Points on a hilly landscape, in no order, each with its height.
From any point a climber steps to the highest of the 2 points nearest to it. It stops when none of these is higher. Distance is the straight distance between rows; heights are no part of it.
Bis: [111  87 198 166 133 134  76 111  59 120 161 162 145 151 120 140 154 104
 188 175 114 134]  height 37.3
Difoz: [131 162 153  88 119 124  89 106 124 182 141 145 139 166 138 125 171 141
 140  92 137 183]  height 89.6
Futi: [128 115 187 103 139  98 109 173 133 133 148 104 163 126 155 159 184 145
 158  86 130 158]  height 36.2
famug: [ 87 120 161 116 130 110 149  99  99 110 108  89 134  92 128 140 162 171
 160 136 150 167]  height 5.3
kozek: [141 169  62 110 107  88 131 141 220 136 126  94 117 117 167 129 102 105
 119 104 126  80]  height 20.3
zub: [106 171  80 102  99 150  88 110 102 177 126 156 140  96 131 104 163 151
 115 125 110 152]  height 41.1
geneb: [181 101 117 133 120  98 146 159 143 112  95 132  76  87 119 141  93  82
  97 160 113  41]  height 48.0
Gufo: [172 176  72  85 152 133 146 147 180 148 136 140 102 147 126  93  90  88
 140 107 129  91]  height 59.2
dag: [138 163 104  96 148 107 132  85  91 155 112 140 115 119 127  88  94 122
 156 118 129 151]  height 40.4
dop: [159 132  91 159 127  90 130 127 170 101 129 131  84 148 151 134 120 111
 153 129 154  50]  height 23.5
fera: [117 178 107 116 109 109 136 121 159 167 157 116 147 100 154 111 168 141
  94 118  75 199]  height 50.7
Pumep: [157 122 105 138 150  86 182 172 182 115 167 105 115  90 134 132  99 104
  93 133  67 132]  height 76.0
Mopig: [115 162 140  99 115 199 103 161  89 153 113 122 124 128 115 111 158 150
  63  98 160 144]  height 30.5
lopi: [ 88 100 167 141 155 173 116 142  54  95 126 127 125 124 116 171 148 150
 144 136 156 138]  height 44.7
noku: [132 149 114  93 129 114 166 104 111 172 112 102 144 112 147  99 128 142
 157 126 132 181]  height 37.2
renol: [133  90 182 130 135  80  99 153  91 104 149 107 139  98 144 172 183 138
 171 123 123 144]  height 38.4
sal: [128 183  61 106 112 140 106 113 151 176 147 173 121 130 139 109 151 131
 120 110 104 119]  height 37.8
bafi: [120 160 138 101 109 171 111 160 135 150 136 102 137 112 131 129 176 175
  38 100 132 173]  height 31.8
tob: [100 111  99 155 123 106 152 122 156 112 150  89 164 113 137 108 111 133
  81 110  73 189]  height 64.8
Zutis: [165 196  77 107  68  97 118 144 220 164 136 111  95  88 159 147  97  93
  83 122 128 102]  height 19.1
lus: [102 127 147 107 145 164  86 116  58 123 112 126 146 190 102 132 112 128
 111 146 163 195]  height 60.1
zum: [ 91 106 202  75 129 118  87 133  84 146 110  68 141 142 125 154 166 139
 120 114 144 141]  height 68.9
Pilal: [149  99 146 166 140 149 151 130 126 122 148 177 137 136 122 118 119 142
 171  87 122  97]  height 52.3
nuse: [144 150  71 126 142 134 122 151 194 135 129 154 144 158 131 118  97 105
 171  96 148 106]  height 66.9
verir: [ 82  82 131 136 122 170 133 107  90 111  78 133 149 160  97 120 108 133
 121 160 186 119]  height 23.1
Zepaf: [ 81 133 178 110 108 171 118 155 115 111 138  65 146 115 135 134 157 156
  54 111 117 167]  height 32.9
parit: [114  85 142 169 125 154 134 111 104 124 138 165 124  57 134 130 167 121
 154 153 103  85]  height 51.5
dulo: [130 191  82 110 101 114 171 113 174 151 166 105 121  96 153  81 127 129
  97 115  80 142]  height 53.8
Padu: [ 85 128 101 108 116 154 151 129 111 118 118  93 153 116 138 112 144 161
 118 104 116 126]  height 15.3
Fupef: [147 169 105 130 118 122 152 122 212 136 127 140 138  95 141 123 129 165
 117  64 140 142]  height 9.4
fimo: [128 115 161 147 163 108 124 100  59 117 133 138 145 159 114 123  77 123
 194 145 130 164]  height 66.6
vuv: [163  65 114 183 119 132 160 132 136 152 148 170 140  77 141 134 169 112
 139 148 119  91]  height 48.5
Leg: [158  92 134 148 155 111 192 163 144 143 156 142 107  82 136 139 127 110
 139 116  65 131]  height 71.2
Lomo: [136 149  83 135 111 109 141  88 161 129  94 129 104 105 138 121  99 154
 125  81 143 104]  height 10.9
kenok: [164 118 108 115 161 129 172 142 148 159 150 140 103 132 140 140 103 126
 133  73  92 125]  height 64.7
Silet: [165 200  63  98 117 111 105 116 193 190 155 203  93 108 118 123 126 117
 135 138 126 115]  height 35.0
sed: [130 186  46 117  87 144 112 139 177 162 153 166 151 130 158 141 159 140
  99 110 147 120]  height 34.9
Ven: [101 100 215  79 124 145 101 156  62 123 123  59 118 142 115 157 150 112
 115 168 198 133]  height 64.0
Sefo: [103  74 159 175 136 158  80 108  85 114 140 166 152 148 101 122 165 113
 134 209 131 119]  height 34.6
zarap: [ 90 152 135  89  88 102 110 104 101 153 146  71 158 110 151 126 164 136
 107 108  90 189]  height 47.3
dafu: [142 139 120 147 167 114 104  99 151 114 107 146 101 159 105  84  69 111
 155 136 107 109]  height 66.5
bagut: [116  72 104 177 145 125 117 111  96 119 127 175 133 160 108 116 133  98
 149 196 113  96]  height 32.2
gitid: [134 131 139 118 141 135 127 120 113 124 133 131 140 198 134 133 178 156
 135 127 147 164]  height 75.0
buv: [141  92 102 177 108 129 119 136 162 109 125 149 133 186 152 125 135 136
 153 134 158  53]  height 26.3
sev: [117  60 104 193 110 137  98 134 126 115 116 178 136 147 122 133 146 123
 140 164 150  60]  height 29.5
vima: [147 171 107 126 106 188  70 119 117 130 121 170 157 187 106 107 120 143
  77 114 172 155]  height 29.2
Pono: [137 120 146 115 163  96 142 108 106 117 148 127 116 162 145 125 166 143
 173 139 116 142]  height 67.0
Tuguv: [187 131 121 104 173 117 163 163 162 121 132 159  99 144 108 100  81  74
 142 146 134  94]  height 54.4
futiz: [141 166  78 122  67 167 104 137 150 163 117 172 159 162 134 122 151 149
  85 103 188 114]  height 32.3
Vusa: [125 134 137 166 155 146  88 132 143 103 104 157 170 186  94  99 109 142
 139 130 144 160]  height 66.1
tupur: [161 160 143  82 172  99 158 121 126 122 152 107  82 122 135 109 140 123
 156 126  97 133]  height 61.5
Sufoz: [106  96 161 132 150  93 137  87  56 125 133 127 119 119 120 151 121 107
 210 170 133 162]  height 59.9
rali: [112  98 153 159 136 162 131 148  87 105 137 161 140 122 118 131 156 150
 139 126 138 103]  height 47.9
lebi: [132 108 133 158 164 106 137 102 126 117 112 164  89 100 108  98 103 110
 159 147 118  64]  height 59.3
Nebeg: [ 84  91 186 168 122 169  70  93  68 112 134 171 142 136  89 178 139  88
 124 225 149 148]  height 32.6
sino: [205 136 141 106 137 117 150 163 160  92 101 149  73 126 110 144  80  83
 108 132 138  66]  height 51.1
tutes: [123  93 142 160 145 105 160 141 180 130 112 123 155  97 138 134 151 173
 129 124 116 146]  height 7.4
tomov: [135 124 126 120 127 187 131 168  99 118 101 117 128 156 118 138 136 165
  79 100 173 129]  height 28.8
tuv: [105 136 116 117 124 170 120  87  65 138 120 144 168 197 113 108 101 125
 138 118 123 167]  height 52.2
defem: [104 113 139 118 146  71 167 136 113 127 146  66 119  69 137 118 125 108
 141 152  75 165]  height 52.6
zuge: [113 103 165 114 155  78 161 123  62 122 154  81 103  67 138 138 132 103
 187 168 103 144]  height 55.3
Radof: [ 97 102 238 141 130 157  77 138  62 114 132 103 104 164  88 138 116 101
 118 184 187 138]  height 60.6
Degiz: [ 91 112 221 132 121 144  71 125  55  94 141  85 147 187  89 184  94  98
 129 190 159 158]  height 57.0
sugo: [101 103 184 170 134 133  99  94  60  86 114 132 176 163  92 140  81 133
 164 182 129 176]  height 77.4
rik: [ 92 136 128 134 145 135 156 108 112  98 143 108 111  92 128 133 132 155
 129 103  82 122]  height 13.9
Vegib: [188 164 111  61 108 115 150 171 154 103  92 116  87 123 122 135  98  77
  88 117 141  63]  height 48.1
lag: [102 124  80 133 110 142 163 162 168 119 137 103 157 139 154 133 146 146
 112 102 113  99]  height 16.8
dis: [131 127  84 148 148 120 170  96 137  99 112 115  78  73 119 134  94 157
 120 109 105 104]  height 12.5
Kiroz: [134 134 144 120 150 131 139 132 201 144 116 149 148 120 127 130 145 171
 144  84 139 163]  height 8.4
tur: [152 181  92  76 142 123 167 138 158 150 129 100 102 117 135  91 119 112
 110 125  93 124]  height 57.1
ludo: [126 100 118 144  94 166 146 115 113 122  98 148 155 154 119 131 105 160
 113  97 188 114]  height 26.0
lemo: [173  96 141 157 102  96 154 167 188 135 125 124  78  75 150 152  86  90
  98 130  91  60]  height 45.5
mikib: [165 150  77 127 114  78 143 146 183 102 120  88  76 122 174 139  96  98
 114 116 156  63]  height 21.8
vamuv: [118  88 131 159 138 117 158 115 138 117 115 127  98  56 124 106 123 115
 144 166  88  59]  height 55.2
Zezit: [103 115 190 127 128 147 133 170 130 106 141  84 147 129 143 153 185 161
 105 115 117 140]  height 34.2
bib: [134 127  87 135 101 113 172 157 229 128 133 110 139 123 182 138 121 116
 149 112 132  88]  height 18.7
kir: [ 73 155 129  80 102 142  95  88  79 164 119 104 147 107 131 126 166 143
 117 133 133 177]  height 44.4
Gatag: [128 112 163 167 141 164  96 125  81  80 102 131 168 189  85 134 100 144
 111 156 139 170]  height 67.4
livop: [119 143 188  68 114 139  64 130  96 164 109  99 145 176 116 129 168 142
 112 109 163 166]  height 76.1
rega: [119 143  84 151 132 105 168 148 211 100 171  99 155 111 153 113  94 113
  78 103  81 154]  height 70.6
Rizur: [126 142  68 121 133 141 139  71  86 136 109 143 127 168 112  97  78 131
 152 128 135 158]  height 45.1
Vutam: [ 94  69 146 157 141 102 148 107 129 123  94 129 117  95 130 143 142 160
 142 154 126 138]  height 6.3
Fenag: [105  87 194 150 126 114  68 138  69  97 126 117 137 121 112 187 160 128
 154 143 169 143]  height 41.4
rase: [182  90 114 167 138 111 158 120 133 140 131 182 110 149 121 138  90 119
 157 102 109 110]  height 57.5
Noko: [135 151  98 147 139 131  98 111 172 113 104 158 157 181 122  88  85 125
 154  99 134 111]  height 79.6
Guzo: [181 211  93  85  82 117 138 143 192 146 129 126  84  70 118 133  93 102
  49 115 104  97]  height 18.3

For each start below, name the point where the climber stops.
tomov: Pumep
noku: sugo
sed: Noko

Call two points neighbours if one is among the 2 nearest of the other. Go from one point of each pair to the other, from neighbour to neighbour, staying as high as possible. Name the lowest point that can't be avoided.
Difoz, Noko: tur
sino, Pumep: fera
Noko, sugo: Vusa
